Each row is a point on a tangle of strands that fork, close into loops and nearly touch. The rows are in no order.
In the rows, 128 means zero.
Points whose rows are less than 56.8 apart are linked; no others are. Some points are linked to none.
(1444): [133 100 134 103  73 154  62 114 144 122 165 102 102 140 148 120 150  97
 162 167 158]
(1498): [144 143 154 141 107 123  67 105 128 127 112  70 140 152 167 127 113 133
 105 117 178]
(1363): [163 121 124 135  52 146 122 125  90 115  69  82 185 173 128 178 106 126
 114  92 143]
(244): [155 116 137 123 136 125  82  92 119 137 171  90 109 124 142 109 120 116
 118 151 155]
(459): [157 123 121 126  74 123 131 138  83  83  72  90 183 165 136 160 105 115
 138 110 128]
(1834): [ 95 118 113 170 149  95 149 117 171 175 133 165 110 111  70 168 107 154
  98  98 101]
(2580): [ 64 122 131  83 112  94 127 169 144 115  90 131 145  88  88 123 174  97
 139 117 115]
(891): [157 156 181 161  77 171  57 139 123 130 116  96 146 170 179 159 143 111
 136 110 151]
(2631): [100 103 120 156 159 121 167 127  99 166 132 163  71 118  97 110 102 141
 105 134  99]
(2387): [143  41 116 147 143 119  98 123 105 137 152 171  83 161 131  91 108 145
 169 163 122]
(92): [107 135 144 106  68 182  45 133 175 137  93  88 125 152 196 131 143 125
 151 127 167]
(1788): [108  78 114 109 111 108  78 149 128 137 144 154  73 137 100  99 158  98
 151 142 116]
(595): [168 118 134 133  98 145  85 108 133 137 203 109 114 130 156 128 173 107
 151 173 155]
(1365): [133 178 114 108 182 108 169 126 203 142 142 165 163 126  91 159 126 162
  94  99 111]
(1048): [120 155 104 151 133  65 171 143 148 128 115 146 193 109 101 130 144 124
 131 121 119]
(227): [122 135 121 129 178 139 187 119 121 161 141 152  90 104  96 117 107 158
  88 130  95]
(343): [175 167 130 127 165  94 132 136 125 123 136 127 156 109 134 126 141 112
 103 131 120]
(81): [ 88 116 119 160 156 133 192 124  98 167 125 171  81 109  94 124 105 158
  97 133  95]
(2442): [111 146  97 152 123  65 175 146 136 116 109 142 202 117 107 124 148 125
 147 119 116]
(226): [163 148 136 125 145 107  97 121 124 134 164 113 120 110 138 113 140 101
 112 150 131]
(278): [131 147 157 110  88 132  77 147 128  97  84  87 138 143 169 139 118  92
 133 127 140]
(2280): [119 153 161  84 104 173 100 190 123  99  58 121 157 152 154 166 137  82
 169 124 107]
(1040): [141 144 146 115 177 139 174  99  86 106 128  90 141 112 155 125  83 162
  98 113 145]
(1469): [142 143 164 149  72 162  56 107 148 137 154  87 138 162 182 134 156 130
 149 145 187]
(2369): [149 116 111 121  46 146 126 133  92  97  61  85 184 172 133 172 103 120
 137  99 130]
(748): [ 73 126 138  84 112 121  90 173 153 134 110 144 112  98  92 126 193  84
 142 130 110]
(2590): [144 156 109 123 180 119 208 119  98 104 126 136 176 110 131 116 111 171
 129 117 113]
(2214): [110 113 140 130 157 172 164  78  82 140 135  90  81 120 138 120  64 150
  91 144 161]
(718): [168 157 138 125 155 102 111 126 121 126 147 114 137 108 139 117 137 105
 105 139 128]
(1104): [109  99 122  97 103 118  75 150 133 132 146 143  82 126 105 104 166  85
 148 148 120]
(44): [ 82 143  87 167 142  95 206 107 139 129 129 155 189  94  98 124 122 168
 152 111 120]
(2132): [120 170 105 101 176 145 227 124 167 111 131 166 175 126 123 120 115 188
 114  99  95]
(1327): [111 145 130 115 172 168 213 107  91 134 136 142 103  93 120 119 101 165
  89 141 106]
(128): [169 136 145 141 121 120 115 111  88 111  89  77 170 161 148 158 102 153
  94  86 162]
(575): [143 153 154 133  97 133 127 191 118 106  84 144 184 149 134 142 159  63
 159 128  95]
(1941): [147  53 114 108  84 136  74 124 123 121 168 140  89 152 127 118 150 113
 175 171 141]
(2733): [107  88 122 185 185 139 142 128 127 175 124 186  72 157 123 102 113 171
 119 151  86]
(1905): [119 148 147  98 101 108 117 172 116  85  78 114 164 132 137 131 138  83
 147 134 116]
(1850): [179 166 130 136 154  94 134 147 118 114 120 129 173 121 137 134 148 105
 112 131 116]
(1723): [111 135 119 107  99  94 152 144  91  63  80 104 167 129 130 117 101 124
 161 122 132]
(2053): [103 165  88 137 176 126 218 109 167 125 132 159 193 123 101 137 124 197
 136 102 109]
(1857): [119 138 130 114 106  95 145 131  93  72  85  91 147 120 138 119  85 122
 143 122 146]
(2495): [106  95 129 131 123 142 123  85 110 132 122  78  75 126 134 104  57 129
 112 132 179]
(1742): [134 152  70 166 142  81 184 136 128 119 115 145 214 151 108 135 159 149
 153 111 107]
(154): [160 144 165 154  58 168  75 139 114 142  78  97 161 178 151 174 125 115
 108  89 150]
(780): [181 125  98 138 129 127 101 120 150 161 208 158  92 128 124 131 180 125
 135 164 121]
(688): [ 59  89 118 115 121  89 149 150 112 130 110 149  88  98  79 108 128 112
 127 103 119]
(2391): [122 149 135 118 119  78 131 153 122 109 113 125 149 106 118 110 134  89
 127 137 122]
(2612): [123  52 115 110  88 153  68  89 143 130 126  97  82 147 130 102  93 129
 146 139 181]
(1662): [ 94 108 127 130 121 145 153  91  89 120 116  89  70 115 134 111  51 128
 111 137 172]
(1204): [103  94 123  85 109 126  86 125 124 110 116  94  71 129 114 100 105  98
 138 139 148]
(106): [188 109 104 131 129 137 101 109 138 155 216 143 100 130 135 130 177 129
 138 170 131]
(1086): [125 143 150  95  92 154 121 190 111  94  62 126 177 161 139 159 142  76
 168 126 101]
(1049): [177 140  95 135 148 125 103 119 166 169 203 168  92 130 113 135 173 137
 123 150 114]
(273): [116 150 140 111 109  86 127 167 123 100  97 126 163 115 124 117 145  83
 138 135 118]
(498): [124  53 113  97  66 162  56  94 159 129 125 100  94 146 135 111 117 138
 156 142 184]
(2653): [ 66 110 106 182 135 125 198 102 152 157 121 168 130  93  78 183  96 173
 111  99 102]
(1093): [189 151 131 118 176 109 149 131 101 106 125 115 177 130 150 139 131 132
  99 107 122]
(975): [128 157 113  97 174 173 232 117 115  89 132 157 176 122 156 107 110 187
 119 103  95]
(237): [144 173 112 115 182 102 166 128 175 148 141 159 150 109  98 138 129 152
  92 112 108]
(2701): [ 68 111 110 131 109  70 159 143 153 133 111 148 147  81  81 128 140 112
 128  97 119]
(1569): [134 169  92 145 170  87 183 129 177 133 122 152 205 135  99 156 144 156
 123 107 118]
(2424): [127 125 127 123 182 158 182 112 106 157 147 142  80 110 110 111 104 155
  86 138  97]
(2507): [ 65 134  84 175 135 111 208  92 155 138 134 157 182  88  89 146 112 175
 147 106 120]
(1583): [190 178 159 162 125 136 103 163 126 117 132 139 159 127 156 141 171  80
 134 132 112]
(344): [121 128 150  98  76 175  80 151 150 118 169 119  96 129 153 124 180  83
 188 169 134]
(847): [ 68 102 107 169 127  93 180 122 143 160 121 167 116  89  78 150 105 145
 111  93 108]
(57): [ 88 140 117 140 156 163 219 113  99 151 125 172 103  94  97 132 113 177
  91 141  96]
(1709): [ 65  72 109 147 126  82 118 149 146 153 113 168  85 112  87 129 142 117
 121  87 103]
(59): [177 149 144 120 171 112 129 121 100 109 130  97 160 126 156 135 120 131
  96 113 135]
(2810): [168 117  90 143 155 118 103 119 163 176 191 180  84 146 105 133 157 156
 125 145 103]
(1944): [111 136 113 154 157  95 149 119 171 176 141 164 114 107  70 154 118 151
  95 107 105]
(309): [123 152 131 130 113  88 105 152 150 140 140 149 125 100 108 115 162  79
 124 139 117]
(2722): [132 141 128 126 112  99  92 145 142 142 156 144 107 107 113 108 160  81
 129 149 120]
(2296): [150  55 126 113  66 150  69  94 134 128 171 112 108 150 138 129 134 131
 163 165 178]
(199): [111  88 118  71  87 166  52 115 159 118 111  85  83 137 137 116 130 112
 154 149 160]
(594): [132 153 174 126  76 172  56 149 140 114 105  96 133 155 190 148 137  94
 152 125 142]
(1743): [142  73 109 173 173 119 114 123 136 164 154 195  86 162 128  98 124 179
 153 158  95]
(525): [100 162 162  70 117 164  80 179 141 105  82 114 126 123 147 143 157  84
 166 145 117]
(909): [177 124 110 114 169 134 108 106 143 160 198 139  96 120 128 114 148 137
 108 144 114]
(2117): [ 77 110 109 174 138 101 179 113 161 164 125 164 122  97  72 171 100 158
 106  95 104]
(893): [ 95  95 121 125 132  97 133 137 103 139 131 140  72 116  93  95 108 107
 124 130 119]
(35): [ 90 130 136  97 100 129  80 170 157 137 135 153  99 107 105 119 195  77
 151 139 110]
(2061): [137 142 146 108  88 120 112 162 105  84  70 101 167 149 150 145 119  89
 143 126 123]
(2256): [143 174  94 120 184 101 189 132 181 126 126 160 195 139 107 149 136 167
 112 100 111]
(1638): [ 98 143 103 156 148  85 181 112 180 152 130 151 168  96  76 164 117 152
 112 103 120]
(1549): [ 94  72 108 126 118  97  81 155 139 147 135 171  75 136  95 106 168 109
 145 123 107]
(1537): [120 131 144 125 159 144 165  89  85 124 134  86 102 107 140 117  68 146
  97 135 156]
(2015): [155 141 128  80 189 156 155 115 164 145 174 142 106 119 141 102 117 153
  77 106  92]
(2207): [ 98 159  89 150 167 110 208 104 176 135 132 151 192 114  92 153 124 187
 132 102 116]
(2177): [197 152  94 117 175 117 176 147 123 109 120 146 198 157 133 148 153 135
 109  98 102]
(1602): [ 87 113 128 185 175 135 156 119 166 174 119 175  83 142  89 166 108 187
  92 106  84]
(1865): [115 159 123 109 173 168 225 104  89 106 133 144 146  92 138 116 101 180
 110 133 113]
(316): [ 96 140 103 155 124  65 166 133 172 139 117 146 182  96  89 144 139 121
 127 109 123]
(97): [100 127 126  82  87 167  58 131 174 126  60  69 112 132 179 124 129 132
 134 121 158]
(1285): [109 156 141 121 105  97 106 169 155 128 120 150 140 100 115 118 173  70
 133 135 114]
(1039): [134 160  80 160 153  79 183 134 152 126 117 148 212 142 104 143 151 152
 140 110 113]
(503): [ 90  96 123  81 115 123 105 133 115 103 104  98  66 122 103 100 103 103
 137 132 146]
(319): [168 162 121 111 183 110 138 124 147 144 159 138 128 105 125 118 134 132
  90 126 111]
(1893): [144 168 108  98 186 125 208 131 160 117 131 156 173 122 126 123 120 172
 104  99  97]
(2160): [152  68 119 136 153 135 105 100 101 153 169 133  78 141 118  98 101 133
 132 157 125]
(1120): [114  69 110  76  75 174  50 106 165 123 112  90  86 140 137 115 128 130
 158 146 171]
(2634): [164 128 131 122 152 116  97 106 120 142 176 109 107 114 132 109 131 113
 112 150 133]
(437): [114 107 135  93  65 174  50 114 168 125 131  86 107 144 166 124 143 115
 160 152 173]
(2471): [118 130 135 112 178 177 197 105  92 140 143 132  88 106 125 114 100 160
  81 142 106]
(2136): [ 97 105 120 185 177 129 149 126 148 181 122 182  74 144 100 137 112 178
 101 120  84]
(573): [ 84 129 118 157 159 158 205 120 110 163 117 180  88 111  95 139 115 180
  85 134  87]
(2692): [185 185 129 154 152 107 128 159 153 128 126 158 174 122 130 144 172  98
 116 128 116]
(2791): [145  45 117 104  78 145  70 111 127 117 159 127  90 155 130 121 134 123
 174 164 156]
(1521): [182 188 117 139 169 102 140 150 164 131 129 161 176 123 125 148 164 115
 106 120 118]
(2763): [158 148 113 121 173 109 128 120 149 162 168 147 104 105 106 117 133 133
  97 135 107]
(1165): [ 71  86 119 129 130  93 145 145 104 140 118 154  72 113  86 102 115 113
 123 114 116]
(1026): [107 134 131 140 109 128 148  95 101 101  88  72 115 114 159 117  56 151
 114 107 184]
(2814): [ 91 123 128 127 124 140 171  97  78 109 115  99  81 102 133 116  54 132
 116 139 165]
(2496): [110 146 157 111  72 193  49 146 167 134  88  94 125 158 201 146 140 120
 157 116 154]
(2727): [167 168 168 151 107 136 102 176 123 111 115 139 161 132 154 139 160  66
 149 133 105]
(2764): [107  74 122 121 130 127 119 116  95 130 130 119  58 137 111  93  82 109
 131 144 139]
(2593): [166 123 118 136  89 119 140 123  72  83  82  86 185 162 134 158  97 134
 134 103 137]
(2284): [ 81 130 103 118 106  87 171 141  91  70  93 130 182 120 111 100 123 133
 183 118 128]
(1457): [199 123 111 127 128 137 155 125  69 103 115 100 201 168 122 168 140 124
 115 101 122]
(1013): [137 163 178 126  90 165  76 166 138 108 135 116 127 133 178 133 158  74
 171 142 120]
(2394): [114 159 168  87 100 175  69 171 144 103  91 105 128 137 173 147 142  85
 167 136 123]
(2537): [139 142 146 115  88 138 129 185 105  97  73 129 185 160 134 152 145  73
 159 128  98]
(914): [ 67  86 110 149 120  79 142 144 146 154 115 164 100  98  80 133 129 119
 116  89 107]
(2648): [109 118 149 114 173 197 177  78  85 138 140  96  89 121 147 122  79 165
  75 140 147]
(2146): [109  96 125 127 138 112 134 122  94 140 138 129  68 120 101  95  91 111
 121 140 126]
(2118): [143 149 141  94 192 149 195 111 110 113 141 119 140 106 150 113 101 163
  89 110 114]
(1519): [144  56 128 166 178 146 124 114 105 150 144 180  87 160 143  89 101 168
 152 175 105]
(883): [191 157 114 116 182 110 164 140 120 109 124 136 185 137 143 140 141 135
 102 104 110]
(2331): [151  49 109 139 130 116  91 119 110 140 166 163  84 155 124  98 123 136
 164 162 122]
(485): [101  79 119 124 110 150 115  88 118 129 111  84  65 132 132  99  60 125
 118 128 181]
(2781): [123 163  96 115 179 162 229 111 113  96 131 163 184 122 140 108 117 193
 136 109  99]
(2069): [170 147 154 131 151 114 103 113 102 112 125  81 154 138 160 138 117 130
  97 115 153]
(2092): [101 155 100 145 165 102 200 110 176 144 133 155 176 102  81 154 118 175
 118 106 116]
(238): [173  99 137 123 119 152  81  79 131 147 209  99 130 143 152 133 160 146
 135 159 182]
(1005): [ 75  89 121  83 123 118 118 143 106 108 101 117  61 120  88 100 113 106
 139 125 138]
(2228): [ 92 134 127 122 121 120 178 111  76  93 113 108 106  93 123 110  63 131
 133 134 156]
(2226): [159  92 100 140 111 112  90 129 135 156 189 164  86 140 115 115 167 116
 150 165 117]
(381): [150  60 126 156 181 157 126 107 102 157 152 165  78 157 133  95 101 165
 137 167 104]
(266): [177 155 167 144 132 141  67 114 113 124 143  90 153 154 175 147 153 125
 107 116 164]
(2193): [162 157 171 149  98 152  67 131 129 118 158  99 134 139 181 134 163  94
 147 146 147]
(2610): [ 91 138 135  81 108  92 126 158 119  88  90 108 133 107 112 110 128  95
 143 132 130]
(1821): [126  49 123 164 165 126 116 124 106 143 138 183  81 162 139  82 101 151
 163 166 115]
(848): [143 145 111 135 160  96 129 126 150 167 159 156 106 104  91 122 133 128
  99 132 109]
(1945): [181 159 178 161 115 160  64 126 111 125 144  96 151 162 178 156 164 118
 120 115 158]
(1712): [168  50 127 126  89 142  80  84 121 140 187 120 114 150 133 133 129 148
 155 166 174]
(2521): [149 167 106 143 160  76 172 141 140 126 119 146 187 114 110 130 142 131
 121 122 114]
(1603): [120 155 173 106  87 183  69 161 148 110 137 108 114 137 182 136 157  84
 185 146 130]
(241): [104 169  92 121 176 147 227 113 165 114 130 168 188 131 113 125 122 201
 131  99  98]
(1938): [171 154 142 140 122 132  84 124 134 130 183 114 121 118 159 123 171  95
 134 159 138]
(43): [154 129 140 127 100 136  75 117 132 129 182 107 112 126 153 119 161  91
 146 167 147]
(2615): [175 156 183 164  93 168  67 139 109 125 120 100 154 165 171 164 147 104
 127 109 145]
(982): [154 149 164 152  96 153  55 106 137 136 152  85 144 162 178 135 156 133
 130 136 186]
(152): [ 99 122 124 116  90 123 116 111 132 100  72  62 105 119 159 108  72 137
 118 103 177]
(755): [105 120 127 104  96 121  79 160 149 138 149 153  91 116 107 112 187  80
 150 147 114]
(2766): [ 73 129 113 111 109  83 173 143  99  81  97 133 166  99 104 101 122 128
 169 117 132]
(2323): [111 141  78 164 118  72 175 143 123 111 108 141 213 143 110 125 158 135
 165 113 108]
(272): [122 148 154  91  91 193  75 172 139 116  49 102 139 154 182 177 123 103
 153 106 124]
(182): [ 94  86 125 134 128 153 149  97  81 130 118 107  55 131 127 109  56 125
 115 147 160]
(1192): [ 97 158 151 113 104 113 108 183 161 124 108 156 150 104 118 125 183  68
 147 130 109]
(2008): [143 148 135 123 152  91 152 124  97 111 127 105 139 102 128 112 101 121
 114 133 131]
(95): [ 64 110 102 146 111  74 177 131 154 135 116 151 155  79  82 135 128 127
 132  95 120]
(1515): [180 161  92 141 165  97 176 148 130 117 113 149 203 152 117 146 159 132
 122 112 106]
(2345): [128 144 148  78 170 181 212 116 135 108 146 134 132 115 167 100 101 163
  74  99  93]
(380): [148  66 101 137  97 111  89 141 133 141 178 176  87 153 121 116 173 121
 173 166 117]
(82): [115 146 154 103  89 156  81 164 151 123 158 135  99 118 144 118 186  73
 175 160 118]
(2079): [133 142 149  85 189 171 192 107 116 118 148 116 124 109 158 108  98 163
  77 108 112]
(1978): [156 121 102 124  64 140 147 145  75  95  90 101 193 180 113 161 129  94
 159 125 106]
(830): [102  82 118 164 161 118 142 132 101 165 133 168  63 140 107  96 103 136
 120 139 101]
(323): [146 146 138 122 168 111 168 111  88 106 126  97 144 105 141 119  90 144
 109 125 136]
(1430): [148 164 111 128 173  89 184 132 127 125 127 139 172 104 114 122 125 145
 113 121 113]
(818): [ 66 116 120 108 108  77 141 158 151 125 103 142 147  85  86 123 160  98
 132 105 117]
(139): [182  89 118 114 152 148  96  86 126 155 210 123 106 133 137 119 147 148
 125 155 137]
(2448): [103 153 112 135 168 123 206 116 151 154 132 162 134  94  81 137 112 175
  99 113 103]
(957): [161 146 160 140 124 137  61 100 126 130 154  81 141 151 172 132 144 129
 115 134 177]
(695): [152 148 140 126 120  90 129 148 100  93 100 106 168 128 137 128 122  97
 127 133 126]
(1422): [179 165 157 149 123 143  81 131 129 124 176 112 133 125 173 132 176  96
 137 148 140]
(632): [110  69 118 122 100 148  87  83 138 137 117  84  78 140 133  95  74 131
 125 129 188]
(89): [ 67  92 111 164 129  89 164 136 132 162 119 169  96  99  83 134 113 134
 113  95 105]
(2036): [ 82 122 129 173 172 161 178 120 153 167 108 181  81 143  92 160 117 194
  81 113  79]
(1023): [107  73 121 180 176 127 136 131 112 167 129 184  70 158 125  91 107 155
 132 153  96]
(1281): [ 68 127  97 169 132 104 206 102 154 148 130 160 161  83  80 152 106 167
 131 103 117]
(2018): [190 155 111 153 135 111 158 161 111 116 105 142 200 155 119 151 166  98
 127 123 103]
(159): [ 88 128 121 158 165 160 197 121 135 168 116 180  86 122  89 147 117 188
  81 121  82]
(426): [128 131 161 113  68 183  79 139 154 117 169  99 109 140 176 133 168  94
 189 166 150]
(1526): [102 134 115 106  99  88 154 156  95  69  79 117 182 132 118 116 127 119
 170 123 122]
(172): [141 150 133 124 135  80 142 139 103 103 117 112 155 108 127 115 115 107
 123 135 126]
(2452): [128 115 106 160 164 107 119 123 156 183 156 175  80 135  87 128 126 155
 106 125  94]
(654): [ 77  76 110 133 120  88  92 157 150 151 123 168  82 122  89 120 165 109
 130 101 104]
(1836): [112 135 149 108 174 186 188  84  81 125 139  98 102 110 150 124  81 165
  79 134 141]
(1694): [123 143 169 115  72 188  69 144 155 117 152  97 114 144 190 136 160  96
 186 151 147]
(820): [108 120 135 102  63 176  46 118 182 137 108  83 120 147 182 121 143 129
 151 137 176]
(2633): [153 110  97 155 164 114 105 121 160 180 174 183  80 149 100 129 142 165
 123 138  94]
(2662): [121 167 172 111  99 155  85 179 143 111 126 134 127 122 159 127 169  67
 172 142 110]
(196): [152  62 122 147 168 150 118 102  98 157 162 147  75 149 125  96  98 149
 132 160 114]
(1107): [150 153 125 109 186 129 200 117  98 104 131 124 163 107 143 119 104 164
 110 114 115]
(6): [143 113 153 129  61 168  76 108 149 129 181  92 124 146 169 135 164 115
 169 167 181]
(759): [168 145 160 149 103 131  80 123 104 119  93  82 163 165 158 159 121 125
  99 102 159]
(988): [152 142 146 124  98 108 115 152  98  88  84  98 170 145 148 143 118  94
 132 126 126]
(1594): [114 141 115 140 167 113 184 121 138 164 137 159 110  95  82 128 111 157
  95 119 100]
(2754): [ 94 140  99 161 132  73 171 118 183 148 126 147 179  96  80 161 126 135
 121 104 124]
(1837): [123  98 129 140 185 182 172 112  97 161 134 154  63 141 122 108 108 163
  90 155  90]
(274): [147 147 151 141 145 126 103  95 111 136 103  73 146 161 159 130  98 179
  83  86 190]
(218): [145 135 143 121 139 104 108 111 109 119 141  87 118 115 139 110 104 108
 110 139 147]
(1085): [186 177 157 154 130 132  94 149 130 119 151 129 144 120 163 135 174  86
 131 139 123]
(646): [184 154 165 146 119 132  89 141 101 109 114 100 164 147 160 154 142  95
 115 122 135]
(2129): [146  54 107 118  91 122  84 143 125 124 168 168  88 157 126 116 170 119
 182 170 126]
(176): [157  53 111 126 108 124  81 112 112 134 177 145  88 151 125 110 133 124
 162 167 134]
(327): [ 65 115  95 161 118  84 192 116 152 140 124 154 160  77  82 141 115 142
 134  98 121]
(188): [102 124 131 142 112 130 131  87 119 125  95  65 102 121 156 107  59 152
 104 109 194]
(588): [178 178 136 160 134 109 130 169 140 123 112 155 182 128 130 142 172  85
 128 130 108]
(2038): [147 109 116 134 162 115 123 114 117 163 166 141  81 120 104 101 115 128
 109 147 108]
(1758): [164 116 147 135  99 154  77  85 138 143 199  92 138 148 160 134 167 141
 142 161 194]
(711): [151 150 175 155  61 176  61 143 126 140  88 101 149 178 170 165 130 113
 125  96 151]
(2099): [157 157 170 140  99 141  68 138 123 111 130  97 140 140 174 137 145  88
 135 139 141]
(1934): [ 69 123 111 174 144 144 208 103 146 160 121 176 124  99  77 175 104 187
 103 107  98]
(1768): [114 114 143  93  61 191  58 124 171 124 141  91 110 144 175 135 156 115
 178 158 169]
(1170): [104  68 123 133 134 145 128 107  86 131 124 120  52 144 121  99  66 117
 128 148 150]
(851): [139 156  89 129 180 127 216 118 107 103 128 152 191 128 130 116 122 184
 141 108 102]
(1294): [175 174 119 107 188 107 149 134 154 133 146 146 152 111 133 128 139 134
  91 116 109]
(1806): [160 121 108 140 108 118  92 131 144 155 194 155  92 124 119 120 177 103
 144 167 122]
(897): [192 162 136 150 136 113 132 159 112 112 111 135 185 138 136 146 160  90
 122 127 109]
(887): [149 181 145 153 115 108 108 168 157 130 133 158 151 108 131 127 175  74
 136 138 115]
(427): [169 128 128 140 109 117 135 113  74  95  87  80 180 157 141 160  95 150
 114  94 151]
(67): [ 98 102 124 188 187 142 150 128 143 177 118 188  72 155 113 123 116 183
 106 137  80]
(1935): [109 132 128 121  98 114 137 114 108  82  78  73 121 114 153 117  65 138
 128 109 169]
(2291): [146 116 143 129 122 131  71  82 130 139 158  75 119 138 150 112 112 130
 117 141 180]
(673): [155  86 123 127 148 131 100  95 109 151 176 117  85 131 121 101 109 126
 123 154 134]
(116): [124 146 148 110 177 162 190  93  84 109 133  98 129 106 156 125  81 170
  93 120 143]
(2113): [150 135 124 134 151 148 179  92  60  84 104  97 175 140 155 145  77 188
 126  90 154]
(1483): [141 129 116 136 104 109  86 139 147 151 178 156  93 116 113 114 174  89
 140 157 119]
(1220): [116 163 162 110  96 145  86 176 149 118 138 139 119 113 145 119 178  67
 167 149 113]
(858): [ 97 150 120 126 161 165 223 108  90 136 132 161 113  87 107 124 108 174
  96 143 104]
(2275): [ 85 143 111 151 156 137 213 109 146 158 128 171 131  93  78 151 109 184
 103 112 102]
(886): [124 151 171 126  68 188  53 151 152 127  98  96 131 164 198 151 136 109
 157 113 148]
(2355): [172 132 143 144  74 144 104 125  93 122  75  85 178 173 134 178 114 126
 100  90 150]
(198): [159 142 150 139 138 121 112 103  98 117  97  73 157 155 156 145  96 163
  90  88 174]
(2097): [118 152 158  87  95 173  73 168 139 102  65  98 135 146 177 156 129  94
 153 124 128]
(410): [120 145 149  89  87 149  80 160 134  93  57  87 142 146 170 151 119  99
 139 120 133]
(1835): [138 130 147 135 114 125  70  91 134 132 129  67 125 143 158 114 104 132
 110 127 183]
(1298): [ 59 115 125  81 114  93 150 152 110  94  91 123 119  90  82 108 133 116
 147 114 133]
(275): [181  87 128 112 137 154  93  78 129 153 217 112 125 140 147 131 158 155
 129 156 164]
(1019): [ 64 124 118  95 110  88 166 147 106  83  93 127 148  93  94 104 124 123
 161 116 134]
(849): [105 138 128 117 116 101 162 122  87  80 101  98 130 103 130 110  74 126
 139 127 151]
(2509): [153 107 149 132  69 158  76  95 144 136 189  92 131 147 161 136 162 128
 158 169 190]
(1902): [ 97 120 122 171 167 122 156 115 169 176 129 170  96 127  73 170 105 176
  91 100  91]
(47): [158 168 100 109 188 110 196 136 156 117 127 155 186 131 124 132 130 163
 108 100 103]
(655): [171  47 118 129 107 134  86  99 111 137 186 137 101 150 133 121 128 142
 160 169 146]
(2363): [128 165 111 122 180 109 194 123 158 145 134 155 149  99  95 130 117 165
 100 112 106]
(1790): [124 123 113 151 171 113 145 123 144 180 148 167  82 122  84 124 117 155
  98 121  94]
(784): [136 152 169 123  86 150  63 146 132 107 110  93 136 146 179 139 133  87
 141 133 141]
(823): [178 160  94 156 147  99 168 155 128 121 107 149 207 156 113 151 168 115
 130 118 105]
(1460): [157 149 158 150 106 127  69 115 117 127 101  77 152 165 165 144 120 136
  98 103 173]
(1466): [ 66 108 123 101 117 103 162 138  91 104 106 128  86  96  90 102  99 114
 137 121 140]
(2151): [ 67 124 136  75 117 108 106 170 141 121  94 131 122  96  88 124 178  91
 139 125 114]
(1654): [106  88 105 159 132  85 100 141 145 169 146 179  79 133  95 114 141 125
 126 120 102]
(1316): [ 85 152 153  87 112 120 104 184 149 115  93 140 145 104 117 127 181  74
 150 134 111]
(1358): [100 115 127 128  99 129 114  96 132 118  89  62  96 123 154 101  67 138
 109 111 188]
(919): [ 76 124 124 111 116 111 175 124  80  93 110 122  97  92 107 103  77 123
 138 129 149]
(2179): [176 180 111 120 183 100 155 143 164 128 133 158 172 123 126 140 149 132
  99 112 112]
(1802): [184 110 124 132 113 146  96 104 133 145 216 120 114 129 150 132 179 119
 144 173 151]
(1604): [128 156 132  84 170 173 229 120 135  95 136 151 157 116 162 103 105 175
  95 100  90]
(640): [169 142 159 151  81 144  83 130 103 127  82  88 167 173 150 171 122 122
 100  94 156]
(2658): [ 93 157 159  72 113 141  89 180 142 108  93 126 131 113 128 131 170  78
 157 145 113]
(1385): [145 153 175 122  85 165  85 174 118 102  89 116 152 153 168 157 133  73
 155 121 112]
(1635): [132 132 160 134  64 167  58 115 156 128 154  86 129 153 182 131 153 116
 162 152 178]
(2659): [155  98 121 123 115 122  81 111 121 141 183 124  93 130 127 107 142 103
 140 165 135]
(600): [ 53  98 119 102 116  88 157 150 113 116 103 142 107  87  75 111 134 117
 135 102 124]
(411): [128 150 111 142 156  86 142 127 164 167 146 158 122  99  80 135 130 133
  97 120 111]
(1108): [ 61  95 119  90 122 115 145 144  93 102  96 124  65 109  84 104 107 116
 138 117 141]
(15): [122 123 120 152 182 139 126 119 184 176 149 182  76 160  84 151 122 188
  98 110  81]
(1139): [107  95 122  74  96 147  63 121 146 112 113  87  79 133 127 108 121 102
 146 146 153]
(1912): [147 162 168 135  99 139 107 185 123 105  99 139 166 137 149 138 155  63
 156 132 101]

A tip is a point with one link. Name the tips that can be reached along the links from each point below, in the order of the rows.
(1944) -> (1365), (44), (2069), (139), (274)
(1941) -> (2280), (272), (1768), (673), (1790)
(1742) -> (1430)
(988) -> (1537)

A piece is two or more points that can be reached from each other along the links. Count, over all rows, the pieces, the separate loops (a circle has one, a figure eight two, a Y none), the forks (points with three links) and the tips (points with one).
pieces -> 8
loops -> 11
forks -> 18
tips -> 12
